Points on a hilly landscape, in no order, each with its height.
A ball rolls from a point to whichever of its 2 nearest points has the largest drop for the distance, and stops where none of them is lower. Distance is the straight distance between rows; heights are no part of it.
<1665>: [ 99 103 129  95 114 106  93 172 127 134  67 213 120 103  67  77  96 126
 142 112 101  96  86  97 149  98 134  85 128  87]  h=602
<79>: [153 121 107  48 141  68 141 154  74 116 102 158 177 117  67 103 137 126
 115  98 124 124 126 127 137  98  92 105 152 105]  h=526
<455>: [140 189 102 108 143 169 171 140  77 117 130  90 122 131 162 165 139 106
 170 125 161 138 122 129 107 150  95 164  97 152]  h=410
<1931>: [157 158  95 127 126 131 173  73 101 119 120  88 138 127 204 150 110  75
 172 173 203 163  85 135 111 148  74 124 167 156]  h=424
<1696>: [137 170 123 187 149 132 149  82 153  91  93  84 145 130 203 117 138 126
 205 156 109 140 161 149 118 135 141 107 108 153]  h=242
<171>: [140 193  91 139 120 149  99 123 110 109 103 131 173  89 168 157 138 142
 101 128 150 138  97 142 158 147 131 168 154 112]  h=423
<1400>: [152 110 122 117 121  71 100 120 144 109 123 127 139 148  67 129 111 136
  84 163 216 120  79 107 157 157 110 170 152 132]  h=471
<684>: [103 146 100  93 115  97 109 110 115 169 110 147 145  55 203 138 112 142
  44 101  89 149  98  94  95  89 108 155 189  96]  h=149
<493>: [117 104 133 127 150  43 136 110 118 101  43 183 114 116  98  67 131 128
 132 178 142 120 113 153 137  84 135  61 122 109]  h=288
<936>: [153 123 183 146 147 101 127 178 130 120 179 117 194 117  65 141 136 140
 126 124  87 110 146 199 165  92 158  99 149 115]  h=89
<1163>: [125 110 134 149 147 165 167 105 136 123 136  66  72 158 136 100 124 124
 175 139 148 126 156 119  64 161 112 139  58 157]  h=137
<1724>: [ 92 101 144 120 113 124  91 174 156 135 102 200 111 127  71  95 116 133
 128 120  94  92 110 129 148 103 168  95 129 104]  h=591
<807>: [125  94 193  67 126 101 151 175 122 156 154 139 111 132 132 120 155 129
 148 102  71 131 160 128 145  93 106  79 135 144]  h=286
<589>: [ 72 164  66  95 145 154 100 180 121 148  77 197 142  65  87 146 150 109
  83 127 133 127  80 157 144 104 152 160 150  95]  h=562
<301>: [170 155 136 157 147 105 162 111 124  93 142  79 154 149 148 136 143 130
 162 142 133 135 152 133 133 155 122 134 111 149]  h=200
<490>: [155  98 151 117 145  42 138 144  88 111 130 151 122 133  69 118 156 136
  71 159 137 110 108 143 162  97 134 120 138 118]  h=231
<115>: [ 66 161  86 113 152 187 137 150 161 154 115 161 158  98 130 168 147  93
 155  77  65 149 138 144 146 133 161 148 132 152]  h=364
<1527>: [ 93 106 163  88 129 147 150 171 120 167 143 151  70 133 148 147 151 121
 128 114  89 139 160 123 127  93 122 114 118 148]  h=317
<452>: [ 94 123 128 160 139 160 103 129 180 153 154 148 162  92 116 160 110 108
 137  68  24 134 158 122 141 123 185 130 138 140]  h=336
<1087>: [116  69 154 110 111 144  97 118 202 131 116 118  98 167  96  82 101 157
 116 141 218 112  78 129 144 193 111 157 120 142]  h=490
<1917>: [110 150  92 128 106 212 104 149 108 159 149 128  95 105 121 168 102 123
  81 103 150 137 121  94  84 147 127 182  94 108]  h=199
<1108>: [120 136 100 120  83  94  76  88 117 134  83 197 160  74 181 114  93 110
  98 137 129 155  84 114 105  91 111  86 182 118]  h=356
<1811>: [142  54 161 127 110  93 122 115 186 133 149 104 130 185  72  78 111 158
 129 122 148  98 125 116 137 163 129 129 118 129]  h=218
<1218>: [147 151 130 142 145 164 124 136 117 139 167 106 134 100 129 166  97 122
 143  70  55 116 158 111  89 140 149 164  98 144]  h=466
<1421>: [127 138 108 139  83  85  63  87 145 118  70 199 178 103 163  96  94 134
 126 121 101 139 107 101 115 102 130  81 170 116]  h=330
<862>: [ 55 120  66 105 122 147 113 163 123 190 131 173 109  82 105 148 139 110
  60  98  90 142 124  85  95  95 137 159 155 102]  h=585
<1575>: [130 158 125 161 132 163 130 103 118 120 129 116  91 124 182 150 118 125
 148 137 121 140 146 107  91 140 135 142  90 148]  h=439
<695>: [133 115 139 136  91  74  85 107 145 116  96 186 152 125 141  92 113 149
 112 136 126 128  95 111 130 121 129  96 143 127]  h=303
<1338>: [112 165 132 153 162 235 117 138 171 128 136 136 115 113 154 176 113 121
 162  97  90 120 131 162 140 162 180 168  92 149]  h=538
<1155>: [117 100 168 119 139 188 155 172 121 149 187  92  88 159  66 154 118 125
 128 109 116 105 169 153 123 116 141 124  87 119]  h=166
<851>: [103 123 106 128 108 210 103 162 129 164 160 152 115 120 100 160  99 132
  85  85 114 116 126 102 103 138 143 174 118 106]  h=219
<1655>: [159 163 126 189 168 130 170 105 140  85 131  57 127 142 164 114 152 130
 196 158 141 127 148 148 125 157 135 135  92 154]  h=220
<1896>: [111 144  94 160 144 144 135 141 101 105 122 121  87 146  89 136 174 125
 106 183 163 125 146 147 146 106 158 124 122  92]  h=302
<1947>: [163 154 149 156 161 200 152 145 124 102 167 101 117 149 137 155 141 144
 131 140 169 107 108 168 163 175 141 180  98 131]  h=518
<125>: [113 171 109  63 125 152 124 131 125 144  79 181 177  89 202 149 129 115
 149 101 111 155 103 160 138 113 106 122 170 143]  h=523
<1024>: [ 90  62 140  81 113  69 132  82 151 148  66 134  92 144 129  63  96 111
 147 169 200 124  66 151 126 124  85  84 160 146]  h=223
<1515>: [160 124 129 153 116  85 148 106  87 132 168  95 120 135 125 144 118 122
 122 118 103 141 176  71  73 122 110 132 100 141]  h=264
<1504>: [128 102 109 113  89  83 129  63 127 132 108 132 125 132 156 117  99  86
 116 186 205 160  85 122  99 122  82  87 179 141]  h=399
<758>: [124 142 147 105 140 147 147 176 143 113 127 109 161 147  77 133 147 123
 163 113 104 116 169 179 148 125 141  99 124 123]  h=357
<946>: [166 100 180 190 121 113  96  99 145 140 178 134 121 106 158 154 111 158
  80 112  53 125 147 114 133 110 177 141 116 124]  h=239
<929>: [142 162 120 117 104 118 108  77  95 136 122 109 150  58 236 156 106 141
  65 127 140 149  76 115 128 126  97 170 172 121]  h=386
<596>: [126 132 113 135 149 183 170 126 138 109 126  44 116 162  97 102 116 121
 191 117 153 113 158 138  72 183 116 148  59 148]  h=155
<681>: [ 90 183  69  79 132 174 137 133 109 156  84 166 146  78 196 167 150  89
 139 132 140 171 105 161 125  96 105 134 159 130]  h=536
<266>: [100 118  94 124  96 118 105 122 108 114 103 130 104 153  63 114 126 128
  91 150 178 128 127 107 111 128 125 114 119  99]  h=148
<1147>: [116  95 126  80 103  84  96 147 114 134  65 215 141  96 102  61  80 122
 159 119 114 110  72  85 140 100 101  71 142  87]  h=616
<297>: [119 135  91  61  79 131 140 124  77 148 125 122 146 135 123 134 106 103
 120 101 173 153 117  87  93 127  61 123 144 126]  h=363
<1507>: [123 112 131 159 110 223  88 132 157 150 162 154 110 140 100 141  82 140
 100  90 116 108 133 100  98 152 154 151  97 101]  h=211
<1091>: [144 104 157 133 145 155 151  94 141 132 151  88  70 158 156 112 102 132
 156 128 169 132 129  99  70 182 101 156  68 169]  h=119
<738>: [ 76  85 153  42  95 142 111 165 134 156  98 171  83 151 112  75 118 139
 175 107 120 101  92 113 148 125  99  79 129 111]  h=101
<629>: [152 160 106 145 144  93 152 112  72 136 145  99 140  96 158 161 132 108
 132 110  67 148 182  87  77  98 118 138 125 140]  h=301
<1367>: [ 62 177  47 109 128 167  90 156 119 155  89 176 124  58 132 156 155 100
  82 146 160 152  88 143 135 101 138 157 149 103]  h=555
<853>: [104 144 104 121 113 108  83 129 115 153 113 162 131  66 171 138 125 148
  33 129 112 137  87 108 117 102 125 164 172 101]  h=192
<567>: [154 130 156 185 117 121  89  92 158 118 136 136 146 112 163 148 113 154
 112 110  59 128 153 121 140 127 180 134 124 128]  h=268
<783>: [ 99  99 125 145 143  66 128 121 129 105  73 126 107 144  58  70 151 133
 123 173 134 111 145 167 132  96 156  71 110 100]  h=313
<1560>: [168 110 174 160 134 148 117  73 148 130 163 116  79 140 182 128  96 149
 120 120 148 134 113  91  95 180 119 158  75 157]  h=142
<1417>: [ 98  79 119 104 118  87 120 103 143 126  89 105  97 172  65  81 116 137
 121 146 188 118 113 124 128 143 112 113 123 122]  h=117
<1699>: [141 176  69 160 119 105 108  91 115  94 105 117 160 118 138 124 137 114
 117 181 225 149  96 123 152 146 109 135 162 115]  h=448
<114>: [104 116 141 163 149 173 157 150 155 119 135  62 106 150  82 118 139 125
 165 145 113 122 187 171 107 127 157 104  82 118]  h=193
<1232>: [151 176 113 113 111 111  99 102 110 119 109 117 193  74 197 144 114 159
  69 112 134 135  72 125 148 145 107 180 176 114]  h=406
<387>: [147  76 161 150  96  71 102 140 148 128 161 144 147 150  59  89 116 149
 105 123  92 101 137 114 131 105 156  89 127  99]  h=153
<39>: [148  89 139 121 111  76 123 147  92 131 157 143 123 139  77 127 140 144
  53 132 129 114 116 110 133 109 125 140 139 112]  h=266
<259>: [140 134 110 173 116 149  99  95 158 100 128 117 126 142 123 124 121 144
 102 167 209 135 103 122 138 184 132 156 118 122]  h=499
<1522>: [116 111 143  74  92 149 144 148 133 158 141 123 132 157 130 105 110 125
 194  78  89 121 162  75 105 137  90  92 117 128]  h=285
<502>: [182 143 161 156 128 110 134 123 141 107 159  99 184 140 130 145 120 146
 141 102  91 121 153 137 139 157 139 132 115 143]  h=167
<521>: [126 107 148  98 136 107 130 175 127 179 170 144 151  91 136 137 135 151
  69  72  34 110 127 111 130  97 130 152 172 107]  h=206
<390>: [146  92 177  89 115  92 133 178 113 161 171 145 136 119 120 125 145 143
 107  89  61 121 146 111 141  96 116 114 149 125]  h=252
<1469>: [167  83 170 185 106 100 108 113 138 138 194 132 119 142 117 134 117 157
  70 127  91 122 147 105 119 117 157 126 108 118]  h=201
<1180>: [ 75 138 142 107 163 183 151 177 163 157 135 158 112 111 139 169 161 100
 155 102  71 146 146 165 160 120 157 127 123 165]  h=349
<1105>: [122 137 129  85 146 103 130 153 106 128  92 192 139  99 155 128 161 128
 115 136 110 142 124 157 144  86 119 107 159 136]  h=315
<444>: [140 134 141 190 114 120  89 112 183 112 126 134 165 132 126 122 116 145
 138 122  67 124 169 136 129 130 183  94 121 119]  h=294
<42>: [154 194  75 150 161 116 161 108  60 119 128  93 149  96 171 165 139  98
 158 124  96 148 165 102  92 103 119 149 126 138]  h=327
<328>: [161 147  88 141 132  68 114  81 138 100 111 113 173 132 128 129 124 116
 125 189 228 145  93 117 158 151 100 155 179 138]  h=456
<1769>: [ 60 129  99 145 162 164 135 141 167 162 158 148 169  81  93 163 139  85
 131  66  28 149 145 138 146 127 177 130 140 144]  h=354
<1318>: [147 151 109 168 153  89 122 131 106 117 133 138 156  98 130 150 169 126
  96 151  83 139 166 142 147  87 159 122 154 110]  h=385
<534>: [143 197  84 198 169 189 114 105 105 108 130 102  98  74 185 171 142 122
 142 120 125 125 118 127 151 127 183 196 125 113]  h=366
<401>: [125  63 150  79 109 118 103 120 179 147 137 106  91 172  83 104  90 146
 115 127 215 118  87  94 142 174  89 159 129 141]  h=485
<330>: [141 171 126 108 140 138 155 121 113 103 114 119 135 129 198 143 156 120
 148 172 218 149  76 168 179 155  91 143 155 155]  h=447
<380>: [105  85 148  48  93 142 100 184 128 149 133 166 117 153  74  85 114 146
 170  90  98  83  92  95 157 136 107  98 133  91]  h=58
<1937>: [151  96 157 182 119 186 101 107 172 126 167 127 124 162  99 115  94 157
 103 120 137 106 134 125 110 169 155 136  86 109]  h=189
<1880>: [151 141 116 148 155 164 155 130 119 102 154  85  99 160 109 148 152 132
 121 165 222 120 107 145 168 173 126 179 115 122]  h=511
<308>: [148 104 180  94 146  79 144 168 111 112 132 140 129 142  79 116 156 140
 109 134 125 107 114 169 172 111 130 108 134 129]  h=202
<1781>: [168 110 131 151 116  80 142  69 124 128 155  99 127 152 151 135  97 127
 130 132 152 146 140  66  84 155  97 151 113 159]  h=233
<376>: [133 110 134 159  89  80 100  66 166 116 104 146 150 148 169  96 105 145
 127 150 151 143 113 107 113 145 117 103 143 139]  h=325
<607>: [156 130 133  88 126  99 173 137  74 134 156  98 142 146 123 152 141 125
 113 110 144 137 140 105 122 135  77 153 133 147]  h=477
<1296>: [149 151 126 171 101 112  93  64 133 101 107 136 146 121 199 136 109 144
 117 145 142 149 113 114 134 144 130 129 141 134]  h=345
<242>: [150 125 129 133 155  53 160  95 129  94  98 113 153 152 135  97 171 126
 152 186 162 141 141 159 153 117 117  95 146 141]  h=415
<1576>: [105 192  80 173 156 188 121  94 111 124 108 123  79  77 217 173 136 101
 165 140 127 154 119 120 127 114 157 167 118 139]  h=379
<1289>: [157 139 135 151 149  67 139 128 112  99 123 128 154 129 119 123 177 129
 125 165 114 139 162 153 153 100 141  93 141 122]  h=408
<593>: [156 119 112 146  97 134 106  99 148 121 147 105 157 160  91 123  86 139
 111 107 173 131 127  74  99 190 108 157 114 124]  h=196
<926>: [119 139 155 125 170  98 133 143 140 122 108 175 128  95 178 139 181 123
 133 153  75 152 152 173 170  81 155  91 153 152]  h=342
<522>: [148 146 147 117 164 123 141 190 110 114 148 139 190 111  67 147 155 132
 108 131 103  96 129 207 177  97 155 127 154 108]  h=50
<1042>: [ 85 121  94 107 117 147 123 159 115 173 136 154 123 112  97 150 135 106
 103  89  72 137 164  85  99  96 135 133 139 118]  h=571
<1643>: [105  76 184  81 137 102 134 161 140 124 112 131  80 166  76  86 140 149
 133 128 132  89 106 170 168 124 131  90 114 127]  h=169
<1168>: [119 107 154  74  93 149 167 123 107 166 144 125  94 155 181 123  96 115
 181  93 121 136 134  82  83 136  69 104 117 158]  h=316
<465>: [112 133 108 131  90 102 102  91 106 125 100 163 120 113 168 119 120 109
  97 170 171 159 102 117 106 104 104  94 158 125]  h=382
<1902>: [147 105 144 179 131  77 143 124 121 119 165  76 125 142  67 129 149 124
 115 158 109 142 192 131 112  96 152  90 108 106]  h=210
<130>: [ 99 141 123 168 132 135  96 129 184 126 111 160 156 114 119 135 133 118
 147 117  54 137 170 140 137 115 184  97 136 132]  h=314
<994>: [ 99 116 137 131 132 137  89 185 147 131 109 213 141 104  70 119 111 131
 101 116  89  86  88 154 161 100 174 126 145 108]  h=584
<1929>: [133 146 122  98 141 105 149 150 104 171 155 108 149  86 159 156 128 151
  55  76  60 120 132  95  99 112 115 183 161 101]  h=151
<1267>: [127 120 123  37  97 123 143 133 131 133 107 114 176 172  96  94 109 129
 191  79 153 117 115 107 136 163  71 103 147 128]  h=393
<356>: [139 162 138  91 156 130 179 150 108 101 106 110 147 148 151 138 176 120
 166 148 144 142 142 175 162 125 109 114 131 147]  h=384
<209>: [140 133 126 186 150  97 146 139  98 134 171  85 120 105  94 162 151 105
 125 149  71 157 205 116  97  77 156 105 115 119]  h=165
<379>: [ 69 198  47 129 129 189  97 123 124 149  89 156 123  55 191 171 150  88
 117 146 156 167  95 145 144 108 137 157 147 118]  h=547
<1033>: [149 127 169 176 157 191 134 111 171 107 141 106  87 152 172 123 136 156
 140 155 165 120 113 161 142 186 145 155  82 143]  h=525
<1375>: [144 180 126 134 135 188 126 119 107 119 135 112 114 110 184 168 116 133
 140 113 142 133 109 127 120 170 124 181  96 147]  h=426
<1351>: [124 145 155 111 116 172 123 136 155 141 125 142 134 126 183 145 109 137
 168  79  81 129 139 120 126 148 129 130 114 156]  h=495
<1405>: [149 120 109 107 127  44 105  97 142 106  91 139 163 133  93 111 103 117
 116 173 220 131  75 116 150 140  95 141 169 138]  h=464
<998>: [123 130 107  68  87 132 148 116 117 133 115 102 158 168 110 117  99 113
 164  95 173 137 128  90 102 159  69 117 133 135]  h=380
<1344>: [155 192  92 214 183 184 140 137 104 107 158  96 107  97 153 168 159 118
 149 133 122 113 136 148 160 114 184 177 125 113]  h=352
<1759>: [142 179 125  98 152 161 176 162  96 118 125 105 143 130 154 165 164 114
 163 124 125 140 144 156 141 131 113 143 114 148]  h=397
<580>: [121 129 120  99 117  95 119 138 133 111  81 161 158 139  91  89 135 128
 150 121 115 121 145 135 124 110 127  75 137 115]  h=267
<1299>: [166  78 159 164  98  74 105 112 161 123 168 133 147 167  88 104 115 159
  92 126 117 114 129 103 130 139 148 121 122 119]  h=188
<1863>: [137 199  63 177 137 146 115 119 102  89  99 129 146 112 152 133 166 123
 128 165 194 140 109 140 167 129 143 142 154  98]  h=438
<1198>: [166 122 168 141 124 112 125 161 134 123 175 122 195 134  88 137 121 148
 114  98  83 106 144 153 151 122 144 118 141 119]  h=127
<1705>: [ 70 137 102 152 140 165  99 152 193 129 110 175 166 118  68 130 129 102
 153 109  69 122 154 159 143 117 191  95 139 125]  h=328
<1586>: [146 139 120  92 102  92 121 119  93 160 135 129 170  92 184 135 109 150
  65  83  99 140 104  84  97 118  82 158 174 115]  h=84
<1788>: [145 195  85 180 183 125 156 112  91 107 123  92 124  85 184 161 163  93
 187 142  84 151 169 123 127  84 148 134 130 143]  h=353
<786>: [136 158 138 164 152 148 136 127 126 121 146 107 111 114 158 158 130 117
 156 124  77 136 170 126 105 126 155 134  96 152]  h=451
<841>: [130 145 144  95 136 144 161 151 147 102 105  98 157 168 108 118 147 136
 172 124 147 119 143 172 151 159 118 114 119 141]  h=369
<1747>: [ 94  71 167 131 103 116 133  95 153 141 116 136  55 164 171  89 130 146
 118 172 171 141 116 131 113 132 110 104 114 150]  h=182
<631>: [166 118 215 129 133 115 143 138 144 128 167 123 120 130 189 145 137 156
 135 110  78 129 137 146 156 142 131 124 113 169]  h=425
<1494>: [174  97 177 110 131  82 167 126 113 135 182  99 120 159 130 150 134 140
 102 126 143 131 131 103 140 149  93 165 124 161]  h=461
<660>: [160 118 129  52 142  58 153 132  88 111 104 152 173 134 105 115 141 126
 120 125 161 134 101 141 155 117  79 119 165 137]  h=509
<903>: [141 164  94 191 156 186 130 146  94 122 167 121 117 108 127 171 154 133
  81 152 147 106 120 153 160 121 168 185 136  94]  h=335
<292>: [140 129  97 131 115 107 149  61 134 127 116  91 138 141 168 134  98  88
 150 183 217 160 105 115 102 151  76 128 164 151]  h=412
<442>: [149 100 133 149 121 102 136 133  81 129 176 120  95 141  95 146 148 142
  49 153 148 126 132 107 127 118 127 156 128 114]  h=293
<1161>: [119  96 160  94 112 181 148 157 128 146 162 111  80 172  94 130 118 139
 128  97 138 111 141 118 119 150 115 131  92 126]  h=138
<1319>: [149  99 135 210 152 113 157 107 130 109 178  49 100 155  76 119 143 129
 124 176 144 125 179 137 109 123 154 122  85 108]  h=241
<560>: [111  83 149  97  90 161 138 139 164 149 143  95 121 170 105  77 107 145
 194  83 103 104 162  93 106 167 106  97  97 121]  h=261
<219>: [131 110 173 105 113 113 169 113 125 148 141 119 104 148 198 121 116 121
 177 112  91 140 156 109  95 123  94  90 116 169]  h=340
<291>: [129 159 144  95 103 151 127 117 139 128  94 155 160 131 203 135 114 132
 161 108 126 143 106 143 135 145 103 112 146 156]  h=508
<280>: [109  78 122 104 153  32 147  75 120 118  46 135 107 138 103  68 120 116
 139 186 183 126  96 160 132 101 105  76 144 127]  h=253
<1577>: [ 97  91 142 163 130 133 139 119 172 109  87  89 115 155 128  64 161 151
 155 170 141 122 156 187 133 144 147 107 104 140]  h=279
<1176>: [ 80  68 146 102 109 100 130  89 151 139  83 125  63 152 148  76 117 126
 127 188 214 133  80 153 126 132  98 101 137 151]  h=205
<141>: [158 187 104 127 138 145 160  99  96 107 123  97 143 119 214 155 135 106
 164 153 202 153  81 143 154 153  87 151 146 154]  h=437
<1251>: [109 134  79  64 122 124 140 169  91 166 122 149 164 107  90 135 139 111
 113  77  83 137 165  94  98  90 104 127 154 104]  h=558
<1099>: [187 114 194 145 146 104 154 116 114 126 193  96 105 129 165 154 125 144
 121 114 101 125 138 114 120 152 121 158  93 170]  h=444
<999>: [170 122 138 198 169 118 175 124 110 101 188  68  88 152 114 138 167 129
 123 179 167 122 148 140 156 129 148 149 106 121]  h=265
<1393>: [119 151 152 157 142 218 121 137 180 112 117 132 106 144 169 136 131 149
 155 137 141 120 122 173 144 176 159 145  91 139]  h=531
<473>: [106 139 127 166 130 142 149 100 166 103  78 101 135 146 190  90 146 134
 186 165 129 140 154 167 115 142 135 101 111 148]  h=260
<466>: [107 139 106 150 116 148 141 127 149 112 104  94 146 158  97 107 131 124
 160 130 119 129 185 135  98 139 141 102 100 118]  h=216
<20>: [109 107 149  75  80 120 114 113 137 142  96 185 124 128 183  96 101 117
 149 132 150 139  73 127 120 117  89  70 168 142]  h=644
<1082>: [103 114 109 160 110 152  95 152 164 150 162 146 172 128  52 131  99 118
 137  88  56 112 181 108 111 106 173 101 135  99]  h=53
<630>: [ 98  64 179 123 106 135 141 122 173 149 123 114  77 166 152  71 131 155
 155 129 120 122 153 131 112 141 123  92  97 145]  h=171
<1634>: [124  86 132  70 113  94 100 134 134 134 128 118  95 156  63 124  98 131
  86 138 224 116  66 102 154 153  89 159 137 135]  h=478
<53>: [ 95 101 133  72  98 106 106 133 120 144  70 219 112 104 144  79  98 110
 150 133 131 129  81 120 120  86 102  59 156 117]  h=632
<235>: [102 107 156 134 141 215 153 156 171 127 132  78 103 166  93 105 125 140
 169 119 132 103 160 182 117 161 145 123  72 128]  h=176
<162>: [154 186  85 191 188 166 118 101  94  89 165  79  60 102 157 145 140 108
 186 134 110 118 146 112  72 118 168 162  82 146]  h=387
<924>: [ 88 100 138 139 135 117 134 136 149 113  85 107  97 154  88  82 161 138
 139 164 131 115 158 182 134 112 153  82 106 116]  h=295
<1810>: [134 115 124 148 121 124  92  98 199 104 107 115 138 149 121 101 109 148
 121 172 228 124  85 137 147 192 123 162 132 140]  h=496
<980>: [ 97 125 126 113 104 168  74 190 138 136 118 196 134 110  82 124 104 143
  84 106 127  91  62 139 147 126 152 153 141  99]  h=576
<539>: [109 120 118  69  88 141 160 122  74 160 133 121  97 139 158 143 110 100
 129 116 159 155 125  90  85 117  65 114 130 140]  h=343
<1816>: [163 115 124 136 120 107 132  71 165 132 138  84 145 158 141 126  76 124
 150 132 189 141 124  75  90 187  84 170 121 163]  h=214
<626>: [138 111 197 100 118 108 125 143 139 142 135 169 117 128 205 132 145 155
 124 112  81 132 119 138 160 116 121 112 144 161]  h=403
<17>: [ 75 145  96  81 104 170  77 198 128 150  86 197 132  80  79 126 115 117
  88 105 147 111  59 134 141 115 135 149 137  96]  h=569
<1041>: [110 141 119  83 125 117 128 134 114 117  75 174 137 130 136 114 145 119
 139 141 145 141 120 154 131 106 113  88 147 128]  h=292
<809>: [108 136 134 119 154 192 163 185 113 146 169 110 110 131  87 178 139 109
 132 112 103 116 162 160 127 113 151 149 104 129]  h=190
<1055>: [ 93 150 117 135 134 240 116 156 183 144 135 144 130 133 108 153  98 113
 172  76  90 114 148 138 117 161 167 143  92 137]  h=544
<1391>: [163 122 135  67 123  74 163 118  88 132 136 131 170 137 154 136 133 125
 114 117 155 146 108 114 134 130  64 139 170 155]  h=494
<895>: [168 195 101 160 182 157 151 132  90  84 166  60 118 115 134 153 136 106
 202 121 109 116 150 133  86 141 142 159  81 159]  h=401
<1227>: [138 160 150 112 148 175 122 130 139 137 147 116 140  88 171 172  96 126
 169  48  43 113 135 125 117 154 154 177 109 165]  h=480
<1113>: [ 76  77 171  69 111 144 129 162 154 154 114 137  65 164 115  80 136 143
 165 114 108 104 133 138 143 120 123  76 112 124]  h=136
<342>: [137 121  96 125 118  76 103 148 100 106  96 165 171 125  18 102 117 122
  96 121 120 103 126 118 128 100 146 101 139  80]  h=291
<963>: [173 130 147 211 145  97 128 116 102 131 201  87 134 100 113 167 130 130
  99 134  68 132 180 120 108  98 168 135 113 113]  h=109
<309>: [128  51 153 103  91 111 124 117 174 150 150  99 130 181  87  65 105 156
 162  99 126 103 139  84 122 167 105 110 115 119]  h=238
<525>: [111 150 137 115 136 172 120 181 173 125 125 146 187 133  85 138 129 121
 165  90  78 110 154 173 157 132 164 109 139 129]  h=344
<1786>: [146 158 116 151 112 120 118  75  90 122 120 123 131  95 216 155 118 129
 107 142 137 155 109 109 121 127 112 149 147 138]  h=365
<1072>: [179  97 166 182 116 154  95  81 163 128 170 126 121 149 136 127  88 160
  91 108 136 120 115  91 112 180 139 158  88 125]  h=168
<1628>: [159 154  95 196 153 150 142 106 130  93 142  84 101 147 135 131 153 133
 131 175 230 130 108 125 165 168 136 172 126 117]  h=506
<1293>: [118 190  72 183 178 162 129  91 102 109 130 105  72  84 184 166 139  91
 186 134  90 140 149 104  89  99 168 162 102 153]  h=374
<174>: [166 114 134 222 131 129 113  99 128 121 187 107 117 131 103 147 113 139
  89 145 102 121 174 112  97 117 171 136  90 104]  h=157
<1463>: [105  88 147  69  88 194 113 184 131 165 166 148  99 156  85 123 109 144
 136  76 114  94 116  96 138 144 115 133 117 103]  h=104
<1262>: [147 134 114 167 143 153 139 148  81 120 181 117 113 133  97 162 150 142
  57 159 162 104 116 148 152 125 147 182 134  94]  h=319
<730>: [ 98 142  89 119  93 175 104 144 104 130 122 136  97 134  93 145 128 121
  82 137 181 137 122 109 110 131 123 145 112 100]  h=173
<751>: [134 140 118  98 168  95 183 112 107  93  89 109 132 152 151 108 180 115
 169 184 176 147 132 179 160 108 102  94 147 138]  h=400
<1679>: [103  72 102 121 153  79 126  96 147 128  90  68  84 179  45  90 135 140
 111 169 201 105 118 154 144 147 124 143 123 126]  h=95
<1025>: [ 80 125 138 118 136 163 127 156 148 154 121 173  87 121 155 150 151 117
 129 126  91 144 146 136 134 104 149 117 125 150]  h=334
<1481>: [132 127 121 122 108  93 136 111 146 111  99 116 175 161 112  92 131 130
 160 123 123 133 165 124 112 135 117  85 129 128]  h=243
<861>: [145 115 125 134 148  51 124 145  87  97  93 167 136 117  35 106 136 127
  82 158 136 102 108 142 155  88 149 105 128  88]  h=262
<1897>: [141 137  87  48 125  97 141 170  68 137 115 143 185 110  81 120 140 128
  89  84 123 128 124 112 115 105  87 137 163  93]  h=540
<1889>: [121 140 132 167 166  95 127 129 128 128 126 149 121  89 168 156 184 117
 116 156  63 157 168 149 157  74 168 111 150 135]  h=362
<501>: [140 124 127 140 110 106  97 144 108 136 142 156 139 110 130 139 129 158
  42 119 104 119 104 114 126 115 136 158 157 104]  h=232
<458>: [146 105 170 112 102  88 141  92 113 149 132 156 121 129 220 131 120 133
 126 121  93 150 127 109 115 102  97  95 153 159]  h=373
<964>: [142 144 117 166 163 140 171 150  85 106 158  86  88 144 110 152 180 120
 122 170 151 127 159 146 153 109 142 138 114 112]  h=284
<586>: [128  93 129 137 107 106  93 166 135 146 159 162 163 122  48 112 116 131
 104  99  59  98 149 109 128  87 154 100 148  91]  h=103

Two balls start at each pair of points below. Name the first point that both come to, or write -.
<1769>, <1338> => -
<328>, <1931> => <695>
<681>, <330> => -

Where does a ball stop that starts at each point below?
<841> => <1082>
<924> => <522>
<1147> => <356>
<783> => <380>
<379> => <356>
<1522> => <1082>

Call two points neighbours if one is among the 2 nearest of the other. Go from one point of each pair to the other, from neighbour to neighbour, staying as low as possible. Name the highest point that can't be avoided.
<1586>, <522> => <783>
<1091>, <1679> => <851>
<1586>, <380> => <39>
<963>, <1082> => <1469>
